Points on a hilly landscape, in no order, each with its height.
A ball rolls from a point to whichever of its 4 nearest points has the largest drop for the distance, and stops where none of them is lower. Distance is the straight distance between rows; heights are no part of it.
q_522: [ 28 -13  -3 -12 -30 -15  11  -6  -1   4   9  33  -7 -35  12   8   4   6
 -10   8 -19  -7   8 -13  10  12  12  15 -12  29 -15   1  15 -19   7  15
  22  12   5]  height 4.25
q_603: [  7 -18  19  -4  11  12  -7   8   4 -11  10  -9  35   6   0  14  -5   9
   6  -9  27 -25 -15  11  -6   1   5 -12   5  -5  -4  24   8   2 -27   1
  13  -5  16]  height 2.56
q_856: [ -3 -33   0  18 -30  19 -12   2  -5  -7 -15  -2  36  42  -5  13 -13 -14
 -18 -12  22 -16 -22  36   6 -20   9 -21 -13 -12  -4  45  -6  -1  -8   1
 -32   0   8]  height 1.43
q_73: [-36  12  15  -5  44  -8  19   6 -17   1  21 -18 -14   1  18 -25 -10  17
  19   6   1   8   5  37  -4  -5  -8   9  16 -23  17 -27 -16  25 -17 -29
  -6   3 -12]  height 5.50
q_780: [  8 -22  13   5   0  27 -18  14   7  -8  -1  -2  32  24  -4  19 -10  -1
  -8 -12  28 -20 -26  22  -4  -5  15 -22   4 -16   2  39   8   2 -24  -6
   5 -11  11]  height 1.37
q_579: [  4 -27  -9  -8 -13  15  -9   4 -22 -30 -20 -10  18  34  -5   5   8  10
 -38  -9  -3  10 -14  52  -2 -23   0 -11 -13  -4   0  76 -10  14  -2 -20
 -45  -4 -18]  height 0.77
q_761: [ 24 -22   0 -13 -27  -6   6  -4  36  31   3  45   6 -16 -15 -16  -6 -41
  -4 -13  -7  20  24 -40  47  22  -2  10 -10   4 -19 -24  -9 -26  13  53
  31  14  -5]  height 6.09
q_148: [ 23 -23  -6   1 -29 -15   1 -10   4  20   3  57   8 -28  -4   3  -4 -21
 -18  -3 -24  19  30 -32  37  14  -1   1 -22  15 -24  -3   2 -32   9  35
  14  14  -2]  height 0.45
q_529: [ -2 -18  -1  25 -21  17 -16   3   6  -9 -16  -4  47  37 -11  16 -21 -12
  -2 -16  31 -25 -19  30   0 -15   7 -27  -6   6  -3  24  -1 -17 -11   4
 -28  -4  23]  height 2.92
q_134: [  7   8  12 -12   8   1  30  -5 -10   0  10  -9 -14 -21  28 -15   6  16
  21   4   5 -16  -5   3 -18  -1  -4  18  13  -4   3 -15  13   3   9  -8
  12   6  10]  height 8.17
q_908: [-42  19  13 -12  46  -6  -9  22 -13  -6  20 -22 -20  12  -3 -20 -19  25
  11  -1  -2  29   2  30   3  11  -9   3   2 -25  26 -30 -26  37 -28 -39
 -10   1 -22]  height 5.41
q_381: [  1 -14  -2  -8  18  12 -26   0 -21 -27 -21 -16   1  26 -11  -9  30  22
 -21   0  -9  24 -29  39 -22 -25  -7   1 -22  -1  -4  88 -17  35   9 -34
 -39  -6 -33]  height 0.99
q_129: [  7  12 -22 -17 -24   8   7   0  51  22  12  35 -24   0 -12 -20   2 -30
   8   7  -7  15  12 -62  15   8  -1   5  19   5 -13 -33 -12 -21  21  38
  22  -1   7]  height 2.55
q_297: [-42  15  16  -6  51 -12  -5  22 -18   0  24 -28 -23   2   9 -27 -16  25
   7  10  -7  24   4  33   9  11  -6   4  12 -14  33 -22 -18  30 -17 -26
  -8  -1 -23]  height 5.29
q_916: [-37  32 -11  26  19  -6   6  -2 -16  21 -11 -46 -25 -23  14 -50  18  10
 -36  18 -27  12  -1 -10  10  14  13   0   4 -29  54 -12   1  35  -1  32
  21 -11 -44]  height 0.83
q_828: [ 15 -25  12  10   3   8 -11  12   8 -10  -3  -5  37  10  -2  24 -19   3
   9 -12  28 -26 -17  19  -5   3   4 -18  -2  14  -1  17  12 -12 -16   1
  13  -8  18]  height 3.38
q_667: [ -8 -13   9 -13  24  23 -42  13 -11 -23 -21 -11   0  29 -20   8  29  16
 -29  -3  -9  21 -23  26 -24 -14   2  10 -22 -21  -6  71 -15  31   1 -22
 -27  -8 -23]  height 0.90
q_654: [ 25  -6  -6 -12 -38  -4   6  -5  32  20  10  35 -11  -6  -8  -9   6 -25
 -10  10 -14  16  16 -39  19  15   6  19  -6   9 -15 -24 -16 -21  19  40
  23  13  10]  height 3.93
q_731: [ 21 -31  -9   2 -34 -12   8  -9  23  31   4  56  13 -16  -6  -3  -9 -38
 -11 -15 -19  19  36 -31  32  23   4  15 -13   2 -27 -11  -3 -34   5  41
  24  15   0]  height 4.59
q_849: [-45  25   3 -16  29  17 -39  24 -10 -15   1 -16 -19  44 -43   5   7  25
  -1  14  -1  29 -15  24 -25   5   2  16 -22 -32  23   3 -32  23 -24 -32
 -18  -4 -21]  height 4.77
q_590: [ 25 -20   4  28 -27  16 -27 -14   8  -8 -22   6  43  42 -16  33 -11 -13
   7 -18  41 -23   1  15  -9 -33   4  -7 -18   9 -35  16  -4 -33   2   4
 -45  16  29]  height 2.52
q_208: [  5  14  -8  -9 -36   7   6  -2  25  22   7  22 -23 -10  -4 -12   7 -17
  -8  19 -18  17   3 -48  10   5  14  18   7   3 -18 -31 -11 -17  21  35
  19   2   6]  height 2.34
q_696: [-18  30 -38  23 -26  -7  16  -8   9  17   4  -7 -28  -6  -1 -17  11  -5
  -5  27 -29  -1   0 -47   1 -11  11   7  16  -7   0 -28  -5  -7  20  21
   7 -11  -3]  height 0.52
q_290: [ 38 -24   0   5 -12  11 -22 -18  15  -7 -14  12  38  19 -28  37   4 -31
  42 -22  47 -10  13  -4 -21 -17 -11  -8 -21  43 -50  -6   8 -35  14  -5
 -27  17  26]  height 1.29
q_886: [ -5  -7  18 -15  18  27  -6  26   4 -18   8 -13  13  20   2  12   1   7
   9  -3  26 -16 -18   9 -12  -4   4   5   7 -20   1  28   2  11 -24 -12
  12  -7  12]  height 2.23
q_620: [ 27 -13  10  -9  -3  -3   5   1  -3  -5   1   5  22 -17  16  16  -8  19
  11  -5  21 -31 -15  20  -8   0  10  -4  -1  27 -11   9  18  -7  -4  -2
  23  -2  14]  height 4.17
q_267: [ 17 -14  20 -10   3  -1  10   7  -6 -11  12  -1  16 -10  19  12  -2  21
  17  -7  21 -27 -11   9  -5   9   5   2  11  10  -1   6  17   3 -14  -4
  20  -3  13]  height 3.92
q_645: [ 30 -12   3  -9 -10 -17  10  -6 -13 -10   8   9  14 -20  18  26 -13  18
  14 -16   3 -29  -1   8  -5   8  -3  -8  -1  38  -5   6  26 -17  -2   0
  18  -1  15]  height 3.74
q_643: [-42  33 -22  40  -2 -13  17 -10   0  23 -16 -38 -25 -12  12 -35   9  10
 -27  17 -27  -1   4 -22  12   6   3  -8  16 -24  38 -19  10  20   1  23
  20 -16 -29]  height 1.70
q_40: [ -9   7  23 -19  26  11   9  10  -7 -13  18 -18   0   0  16 -16   4  16
  24  -2  17 -10  -9  13 -13  -9   0  18  15 -22  -6 -13   5  12 -20 -28
   8   0  13]  height 6.83
q_76: [-32  22  -1  27  16 -13  30 -13 -20  13   2 -35 -22 -23  25 -28  -6  13
  -2  20 -25   2  13  13  -4   2   1   2  14 -23  31 -27  -7  27   0 -11
  -8   1 -18]  height 3.94
q_459: [ 31 -11  -6 -14 -10 -22  -2 -21  -9  -9  -3  33  29 -19  -1  51 -18 -13
  20  -9  13  -4  25  -7  -6  15 -18 -20 -17  53 -20  -7  18 -39  14 -13
 -13   7  32]  height 1.35
q_655: [-17   7  -3   7  19   0  37 -10 -20  -3  10 -15 -26 -21  26 -17  -1   6
  16  14 -11 -17   1   4 -19 -18  -8  18  12 -18  11 -21   4  13   0 -18
  -2   3   2]  height 8.25
q_169: [ 19 -23 -13   1 -25 -25   4 -25 -10   2   2  51   8 -33   3  26 -14 -20
 -10  -2 -17  13  31 -15  28  20 -11   3 -20  33 -17   4  17 -33   8  10
  -1  10  13]  height 2.98
q_46: [ 22  -3  12 -19  -5  -5  23  -4 -13 -10  11  -3  -5 -30  30   2   1  18
  14   7  -2 -22  -4   1  -9  -3   4  14   7  20  -2   3  16  -4   4   1
  15   4   6]  height 5.40
q_588: [ -9 -19   4  -7   1  26 -22   7 -15 -21 -20  -5  17  34 -21   7  17   1
 -31  -2   2  14 -24  40  -5 -21  10  -8  -6 -24   2  72 -13  17  -5 -13
 -26 -13 -15]  height 0.75
q_599: [-21  12  16 -19  32  22 -34  25   1 -17 -11 -15  -7  30 -29   8  32   9
 -13   0  -1  21  -8  21 -13  -7  -1  17 -17 -49  14  42 -19  20 -19 -28
 -21  -9  -1]  height 3.14
q_484: [ -7 -14  11  -7  15  28 -19  22   4 -23   0  -6  17  29  -9   9   7   5
  -9   1  19 -11 -19  12  -5  -8   0  -4   2 -34 -12  50   0  18 -24 -12
   3 -12   9]  height 0.41
q_503: [ 21 -17  11   6  -1 -10  -9  -2  -5 -13  -2   3  31 -11  11  29 -18  13
  18 -11  19 -29 -12  15  -2  12   3 -15   0  37  -8   7  15 -18  -7  -1
  21 -12  19]  height 3.75
q_345: [ 26 -18  -3  -6 -27 -29   4 -14 -21  -1   2  39   5 -31   7  35 -12   2
  -1  -7 -10  -3  15 -11  13  17  -2   4 -20  42 -14   7  17 -29   4   4
   5  10   8]  height 4.78
q_303: [-18   9  21 -16  34   7   8  12  -6  -9  19 -17 -10   4   7  -8  -1  15
  26  -8  15  -2  -2  26  -7  -2  -6  16  11 -25   5 -14  -9  13 -22 -30
   5   2   3]  height 5.28
q_895: [-24  -1  30 -14  32  21   5  19   1 -19  16 -18  -4  12   4  -3   0   8
  25  -3  17  -9  -7  18 -12  -8  -3  17  17 -35   3   3  -1  15 -26 -25
  18   0   3]  height 3.95
q_260: [ 34 -16  -3  22 -15  -8 -23 -12   4  -2 -16  10  39  12 -18  38 -19 -16
  31 -27  39 -22   4   4 -20  -2  -2 -29 -17  44 -35 -10  11 -42   2  -4
 -25   7  26]  height 0.69
q_86: [ 25 -20 -15 -12 -12 -23  11 -30 -22  -9  -4  53  15 -17  -2  47 -14 -33
  -2 -14  -4  15  33  -9  25   5 -24 -11 -22  44 -19  -2  24 -36  14 -18
 -22  26  26]  height 0.56
q_490: [-27   9  22 -18  44  16 -12  23   3 -12   7 -16  -6  19 -23  -2   9   9
  13  -1   9  11 -12  17  -4  -2   0   8   0 -36   5  -1 -12  21 -24 -34
  -7  -6  -4]  height 2.97
q_43: [ 32 -20   1  13 -13  10 -19 -16  16   0 -12  11  43  34 -20  33  -1 -28
  36 -21  43 -18   8   1 -17 -20  -4 -14 -16  39 -39  -4   6 -39   5  -4
 -31  11  34]  height 1.36
q_764: [ -9 -18  10  -6   3  22 -21  23  -3 -17 -15  -8  15  33 -21  15   8  -2
 -25  -6   5   3 -15  25   2 -17   5 -11  -6 -29   5  68 -10  15 -15 -19
 -16 -14  -8]  height 0.72
q_943: [ 31  -2   1 -10 -23  -4  21  -5  -4  -3  14  18 -15 -34  21  -2   4  14
 -10   9 -13 -12   0 -11 -10  -1  15  30   3  13  -8   1  12  -5  23  12
  16  11  -2]  height 4.01
q_284: [  8  16   1   9  -9  -8  35 -11  -9   2  15  -5 -25 -26  24 -14  12   4
   0  14 -17 -10   4 -10 -14  -9   9  22   8  -1   3 -14   8   7  19   9
   5  11   0]  height 0.62
q_965: [  7  -1  23 -15  15   5   7   9  -2 -13  13  -9  11  -7  14  -2  -3  19
  17  -1  19 -24 -16  11 -13  -4   0   3   7  -5  -7   6  13   7 -18 -22
  22  -5  10]  height 0.81
q_236: [-27  17   6   3  26  -4  34  -4 -19   3  11 -27 -21 -12  19 -19   0  11
  13   7  -5   5   5  18  -2  -8  -3   8  18 -19  25 -23  -3  21  -3 -23
  -5   2  -7]  height 5.09
q_540: [ 14   5   5  -3 -12  -9  32  -9 -14 -14  11  -4 -19 -25  31  -4  13  15
   4  16  -7 -20  -2  -6 -13 -12   6  24   3   5  -1 -12  14  10   8   1
   8   6   3]  height 5.11
q_350: [ -5  17  -1  20  -1   3  35 -15 -19   8  11 -17 -24 -22  29 -14  12  12
   1  20 -15   1   6 -10  -9  -9  13  13   3  -8  11 -22   9  12  20  -2
  -3  -1   3]  height 6.01
q_866: [-33  36 -31  28 -28  -4  10   2  22  28 -10  -6 -27  -7  -8 -25   7 -10
 -13  17 -22  -1   0 -52  15   3  -3 -13  24  -4  13 -45  -4  -2  17  20
  19 -22  -7]  height 1.76
q_905: [-10  25 -19   2 -30  -1  -2  -7  33  15   5  15 -28  -1  -6 -18   5 -21
  -5  15 -14   9   0 -61   8  -2  -7  -9  23   0  -4 -48  -9  -4  23  29
  20  -7   5]  height 1.69
q_719: [ 15 -19   3  19 -14   8 -20   6  -4  -1 -10  -5  49  26  -2  21 -19   6
   6 -18  36 -32 -21  18   5   1  10 -26   0  10  -6  14   3 -14 -20   6
  -5  -7  20]  height 3.21
q_939: [ 15 -26  -3  27 -22  14 -16  -7  -1  -5 -12   4  35  49 -14  22 -10 -11
  -9 -11  39 -29 -18  27  -4 -29   6 -17 -11  -2 -11  14  -7 -23  -9   3
 -41   8  29]  height 2.94
q_398: [ 36  -7  -6  -6 -35 -10  22  -8   4   3  12  22  -7 -28   9  -1  14   7
  -7  17 -21  -3   6 -28   5   6  16  25  -5  24  -9  -6  13  -7  19  16
  17   2   5]  height 3.63
q_97: [-11  -7  24 -21  26  24 -12  26   0 -16   3 -18  11  18  -9   6   3   0
  10  -8  23  -6 -13  10 -10  -4   3   9  13 -32  -5  29   6  10 -23 -13
  13  -5   5]  height 1.60
q_182: [-38  18  19 -15  39   6   1  17 -15  -5  15 -21  -8  12   0 -16 -13  22
  18  -2  13   7   7  31  -5   6  -2   8  14 -25  23 -23 -14  26 -28 -38
  -5  -4   0]  height 5.54
q_754: [ 13 -18   8  17  -5   8 -14  11   5  -6 -11 -12  39  25  -3  25 -19   3
   4 -21  26 -35 -21  25   1   5   5 -23   5   3  -3  24  -1 -15 -16  -2
  -2 -13  21]  height 2.59
q_524: [ 34 -12  -9   5  -7 -27  -4 -16 -14  -4  -9  31  18 -20  -1  43 -14  -8
  22 -20   2  -8   9  -3   2  18 -17 -19 -19  55 -15  -1  20 -34   7  -1
 -11   7  16]  height 1.87
q_758: [ -2 -22   0 -18   9   4 -24   6 -20 -34 -18 -12   4  24   0   5  19  20
 -27  -5 -14  19 -27  54 -13 -27  -9  -2 -15   3 -14  82 -19  23   7 -32
 -41 -12 -29]  height 0.85
q_248: [-32  19  11  10  45 -16  -1  14  -5   8  14 -42 -33 -17  30 -59   3  21
 -35  20 -24  27   0  23   5  14   0   4  10 -12  49  -8 -10  53  -3  12
  13   7 -60]  height 4.29
q_598: [-26  35 -14  33  -5 -12  32 -20 -19  22  -4 -27 -20 -13  20 -30   5   3
 -11  18 -26  -4  17 -10   2   0   5   6  18 -17  19 -24   6  14   9   6
  -5   4 -12]  height 4.48
q_897: [ -4  23 -24  11 -27   2  23  -1  12  16   1   6 -34  -6  -2 -21  16 -11
 -10  32 -27  -3   2 -41  -8  -7   4   9  20  -1  -5 -33   1   1  28  23
   8  -1   2]  height 2.00
q_779: [-38  41 -21  31 -19  -5   8   5   8  22 -16 -38 -24 -16  -2 -28   5   7
 -15  17 -28   2   1 -29  15  14  -1 -11  10 -19  26 -27   3   2   6  16
  24 -17 -18]  height 2.07
q_693: [-16   5  -2  -9  27  12 -46   5  -5 -14 -26 -18  -7  31 -29   5  40  26
 -16   0  -9  24 -20  22 -37 -15   1  26 -33 -28   0  60 -19  28  -3 -30
 -39  -5 -29]  height 2.39
q_117: [ 35 -14   0  -4 -19 -31   0  -7 -12  -9  -2  28  14 -23  14  32 -14   8
  14 -13   1  -9   4   6  -4  19 -11  -8 -16  46  -4   2  23 -26   2  -1
   4  -2  21]  height 3.04
q_942: [-21  34 -28  34 -21  -6  22  -7  -1  24  -6 -11 -22  -6   2 -19  11  -7
  -4  24 -27   3   6 -38   6   5   6  -8  13 -16  22 -34   1  -1   8  18
   3 -14 -15]  height 2.51
q_308: [-33  21   5   9  33  -6  18  -2 -22   4  20 -23 -23 -12  19 -31 -16  27
   5   7  -6   0   7  28   0   3  -5   6  16 -17  24 -27  -9  31  -5 -23
 -12   3 -12]  height 5.53
q_605: [ 27 -16  -3  -9 -41 -10   6  -3  16  17   3  47  -5 -20  -4   1   0 -13
 -19  13 -23  10  17 -36  23  14   7  21 -17  20 -15  -3   3 -29  17  38
  18  18   1]  height 5.15
q_166: [ 36 -15   2   1  -9 -18  -6  -8  -5  -7   4  16  29 -20  10  35 -10  13
  15 -16  17 -23  -7  10  -6  13  -2 -17  -1  50  -5  -3  24 -21   3  -2
   5  -5  19]  height 3.17
q_446: [ 11   2  -8 -43   3   2  14  -8  52  26   4  19 -35 -21   9 -20 -15 -48
  12 -43   4  15  19 -50  38  19 -13 -23  30  10  -8 -61   6 -13  17  46
  43  12   5]  height 4.94
q_12: [-13  32 -23 -12  -6  -3  -4   4  44  27   7  22 -28 -12   0 -20 -13 -33
   5  -8 -10  10   3 -59  20   0 -20 -26  29   4   1 -57 -10  -3  19  34
  31 -16  10]  height 0.84
q_14: [ -4  26 -11 -24   4  -2  -3 -14  55  22   9  18 -35 -15   7 -22 -22 -34
  15 -28  -3   9  20 -52  29   7 -21 -23  37  14  -9 -64  -1  -8  21  37
  33   2  15]  height 2.24
q_717: [ 41 -15  -1  -1  -3 -13  -6 -19  -4  -2 -21  18  32  -3 -13  51 -12 -19
  33 -23  33  -9  16  -3 -16   3 -18 -27 -20  54 -33 -12   9 -40  12 -15
 -23  10  25]  height 0.86
q_458: [ 33 -20 -10   3 -29 -29   8 -13  -1  17   3  50  13 -31   5  15  -5 -18
 -20  -1 -22  15  22 -17  25  20  -2  11 -26  32 -21   2  10 -34   6  23
  13  11  -2]  height 4.82
q_513: [-37  17   7 -15  36  24 -33  20  -7 -18   1 -21   0  32 -35   9  18  11
   3   2   3  18  -5  17 -16  -7   1  21 -15 -46  12  14 -22  17 -23 -29
 -13  -9  -7]  height 3.19
q_570: [ -9 -29  -3   4 -12  17 -22  14  -1  -8 -23  -2  29  36 -13  10   0  -2
 -31   4  16   0 -20  38   5 -17  10 -16  -7 -18   2  60  -8   1 -12  -7
 -26  -1   3]  height 0.80
q_26: [ 21 -14  -7 -34  -6  -4  11  -8  53  33   4  24 -17 -19  -3 -21  -7 -47
  14 -38   9  11  24 -31  26  16 -15 -11  17  -1 -15 -43   3 -16  20  58
  37  10   5]  height 6.41
q_574: [  4 -29  -3   5 -18  17  -6   1 -25 -16 -31  -3  18  32  -5  10   2   4
 -38  -4   1   7 -22  45   7 -25   3 -21 -10 -16   1  68 -18   6  -1 -21
 -53  -4  -9]  height 0.82
q_840: [-27  17  -3  21  23 -16   8  -3 -19  18   2 -42 -27 -22  20 -47   9  13
 -33  15 -27  25   7   4  13  11   3  -2  15 -22  44  -2  -5  38  -1  19
  11   0 -50]  height 2.25
q_211: [ -9 -12   6 -17  12  28 -35   9  -9 -22 -19  -9   6  31 -25   9  26   7
 -26   8  -1  16 -23  30 -12 -20   6  11 -13 -31  -3  74  -9  27   0 -23
 -31  -9 -13]  height 0.79
q_243: [ -9  -8  -2 -10  25   5 -38   7 -15 -28 -19 -21  -2  23  -7  -2  38  23
 -20  11 -14  21 -20  39 -34 -13  -6  20 -29 -15  -9  73 -20  41   6 -28
 -38 -17 -28]  height 1.92
q_48: [ 10  16  -5   1 -32   1  33  -9  -3   4   1   9 -28 -21  19 -12  11   9
  -2  21 -21 -13   1 -30  -8 -10  15  24   5   1  -7 -12   7   3  19   6
   3   7  -1]  height 3.54
q_870: [ 36 -28   0 -21  -7   2  -1 -29   4  -4 -14  29  24  -4 -25  52  -5 -40
  44 -26  30   4  23 -11 -18   2 -19 -21 -27  57 -34   1  23 -42  18 -17
 -22  17  28]  height 1.16
q_217: [-23  26  -5  15  39 -12   4  13  -5  18   4 -52 -33 -26  18 -64  20   9
 -39  15 -25  28   0   1  11  22  11   5   5 -22  47 -11  -7  47  -2  24
  18   1 -67]  height 3.58
q_449: [ 30 -21  -6  27 -13   2 -21  -7   9  -2 -11   8  43  29 -22  31 -14 -16
  20 -18  43 -20  -2  12 -13 -18  -3 -22 -10  27 -22  -5   8 -34  -4  -2
 -22   0  35]  height 1.46
q_25: [  8 -29   6  11 -13  18 -19  12   6 -11 -14  -6  38  31  -8  19 -15  -2
 -10  -8  28 -26 -26  26   5  -7   7 -21  -4  -4  -5  34   2  -7 -18   3
  -8  -5  18]  height 2.19
q_304: [ -3 -19  12   4   4  25 -14  26   9 -14  -7  -7  29  28 -13  11   0  -3
  -9  -4  22 -17 -22  23  -6  -6  13 -12   6 -23  -3  42   1   6 -19  -2
   8 -16  10]  height 0.87
q_338: [ 31  -9   1  19  -6 -10 -17  -7   2   0  -7   3  40  11  -6  38 -27   0
  24 -23  35 -30 -15  15  -9   7   2 -24  -7  34 -15  -6  15 -31  -8  -2
  -9  -5  24]  height 1.67
q_788: [-33  23  15 -18  36  18 -21  24  -3 -13   5 -16 -14  24 -23   1   3  19
  16   2   7  19   0  21 -10  -6  -5  11   0 -39  17 -12 -21  23 -27 -46
 -11  -3  -8]  height 3.24
q_491: [ 32 -11  -2   9  -7 -19 -17 -13  -7  -6 -10  14  36  -3   0  44 -16  -3
  23 -22  17 -22   5   4 -11   6  -7 -27   0  46  -7  -4  13 -29  -4  -9
  -3   1  23]  height 2.49
q_837: [-24   2  23 -22  29  25 -15  26   3 -11   3 -12   0  25 -19   8   7   4
  11   0  18   0  -6  10  -8  -8   4  11   7 -42   7  16  -5  10 -24 -26
   4  -8   7]  height 2.50
q_47: [-22   4  20 -18  31  25 -27  24   4 -15  -1  -8   0  27 -31   8  16   9
   5   3   6  11  -6  16 -15  -8   2  15  -5 -43   4  26 -12  23 -27 -24
  -4  -3   1]  height 2.88
q_797: [-31  14   5  10  43 -18  11  12 -12   7  15 -42 -21 -18  27 -52  -7  28
 -16  19 -16  21   5  31  13  13  -5   1  15  -9  46 -14 -14  48 -12 -16
  -2   0 -47]  height 4.06
q_372: [ 30 -12   3  -9 -19 -17   8  -5  -9  -2   4  16   1 -36  13  13  -8  17
   5   5  -8 -11   2  -8   0  10   0  13  -6  35  -7  12  14 -15   6   9
  18   8  13]  height 4.83
q_429: [-33   7   9   6  56 -23  -7  26 -14   2  23 -33 -32  -6  12 -45 -16  28
 -18  16 -15  31   0  29   9  20  -1  -1   6  -2  45 -14 -13  47 -19 -12
   3   1 -41]  height 4.76
q_377: [ 18   8 -11  -4 -43   0  20 -10   5  11   8  21 -23 -15   4  -8  13  -2
  -7  25 -28  -2   8 -33  -4   0  13  19  -1   5 -16 -16   1 -12  18  26
  17   6   1]  height 3.22
q_107: [  8  10 -17  12 -29   6  27 -11   3  10   6  10 -27 -13  10 -14  18  -6
  -8  23 -24  -3  -4 -40 -10 -10  14  18   7   3  -6 -25   5  -7  30  17
  -1   0   0]  height 2.72
q_769: [  0   2  26 -10  22   8  19   4 -11 -13  19  -2   7  -9  24   1   3  12
  19  -1  16 -22 -11  10 -16  -5   2  10  12  -7  -4   5  14   8 -11 -12
  19   3   7]  height 0.39
q_941: [-30  24   4 -10  31  15 -38  15  -5 -17  -9 -14 -13  41 -38  11  17  30
  -7   3 -10  22 -12  16 -22  -6   2  22 -26 -43  15  29 -26  17 -15 -29
 -23  -2 -16]  height 4.09
q_83: [-32  21  -1  18  30 -17  26   1 -25  10   9 -36 -19 -15  28 -37  -9  18
 -15  14 -24   9  10  18   5   5   2   6   8 -19  38 -22  -2  36   5   1
  -1   1 -38]  height 3.37
q_325: [ 41 -18   1  -4  -7   0 -10 -23   7  -9 -14  13  38  13 -19  48 -10 -28
  44 -23  36  -3  17  -9 -21  -5 -11 -19 -21  53 -40  -8  11 -39  10  -9
 -18  12  37]  height 0.36
q_841: [-16  29 -18  37 -23  -1  26 -14  -7  14  -2 -20 -25 -11   4 -18  11   2
  -5  22 -26  -6   8 -29  -4  -2   2   5  11 -19  14 -35  -2   5  16  10
   0  -8  -4]  height 3.08
q_393: [ 32 -20  -5 -17 -11 -21  12 -32 -15 -12  -6  43  28 -18  -9  55 -13 -27
  24 -16  11   4  26 -14  10   7 -26 -17 -20  55 -28   0  27 -40  14 -13
 -18  17  17]  height 0.88
q_964: [-31  26   0  29  21 -19  17  -5 -27  17   8 -35 -14 -16  32 -40  -3  12
  -9  15 -26   9   9  15   2   7  -1   1  17 -19  32 -20  -9  28   4   1
   1   2 -28]  height 3.67
q_180: [-16  21  -6  25   3  -3  45 -17 -19   3  16 -27 -21 -19  29 -25   5  12
   4  23 -22  -3   7  -2  -7 -11   6  14  18 -14  19 -25   6  19  15  -6
  -9   3  -5]  height 6.16
q_287: [-27  39 -29  18 -20  -5  11  -1  25  26   0  -1 -22  -6  -5 -17  10 -12
 -10  19 -27 -12  -1 -56  10   1 -13 -16  22  -7  15 -37  -3  -7  15  24
  21 -20  -2]  height 0.76
q_621: [-31  35 -23  39 -11 -12  13  -3  -9  18  -6 -31 -25  -8  -1 -30  13   6
 -17  17 -26  -3   0 -25   9   3  10  -3  15 -20  26 -26   0   5  10  10
  13 -16 -17]  height 2.20
q_531: [ 10  17  -8 -27  -1  -4   4 -10  56  20  -2  27 -29 -14  -3 -23 -10 -39
  12 -28   0  12  16 -52  27  11 -18 -19  28  19  -9 -52  -5  -9  22  44
  29   5  11]  height 3.41
q_556: [ 27 -26  -9   4 -25 -25   7 -17  13  13   0  63  12 -22  -8   5 -11 -38
  -9  -9 -20  19  36 -36  48  15   4   6 -21  13 -25  -4   7 -35  11  32
  13  16   4]  height 3.18
q_650: [-46  21   2 -17  43   0 -24  25 -14  -9  19 -24 -22  34 -25 -14 -10  32
   8  11  -1  29  -6  29  -1  22  -4   6  -5 -19  27 -21 -31  31 -31 -33
 -10  -4 -28]  height 5.80
q_155: [ 14  -1  -5 -30 -19   5   5  -6  52  20   2  30 -25 -12  -9 -19  -3 -42
  13 -11   2  13  17 -50  24  11  -9  -4  16   8 -12 -46 -12 -13  20  42
  38   3   0]  height 4.28
q_542: [ 24  -2 -13 -12 -43  -5  16  -8  13  10   7  33 -12 -25   4  -8   6  -9
 -15  14 -25  12   8 -32  10   5  17  21 -10  16 -21  -9   5 -20  18  36
  13  16   1]  height 3.82

Where does a ball stop that starts at each point below?
q_655 | q_916
q_908 | q_916
q_645 | q_86
q_650 | q_484
q_941 | q_484
q_155 | q_696
q_719 | q_484
q_529 | q_484
q_522 | q_696

Call two points neighbours if one is among the 4 nearest of the other. Go from one point of each pair to the other, from neighbour to neighbour, staying as low as possible. Name the highest point that can't be avoided.
q_260, q_916 | q_345
q_12, q_696 | q_905
q_325, q_148 | q_169
q_696, q_284 | q_48
q_696, q_916 | q_779
q_86, q_260 | q_870
q_260, q_484 | q_529

Two balls start at each pair of points below. Name the first point that both come to, or write none.
q_693, q_849 | q_484
q_381, q_243 | q_764
q_73, q_180 | q_76
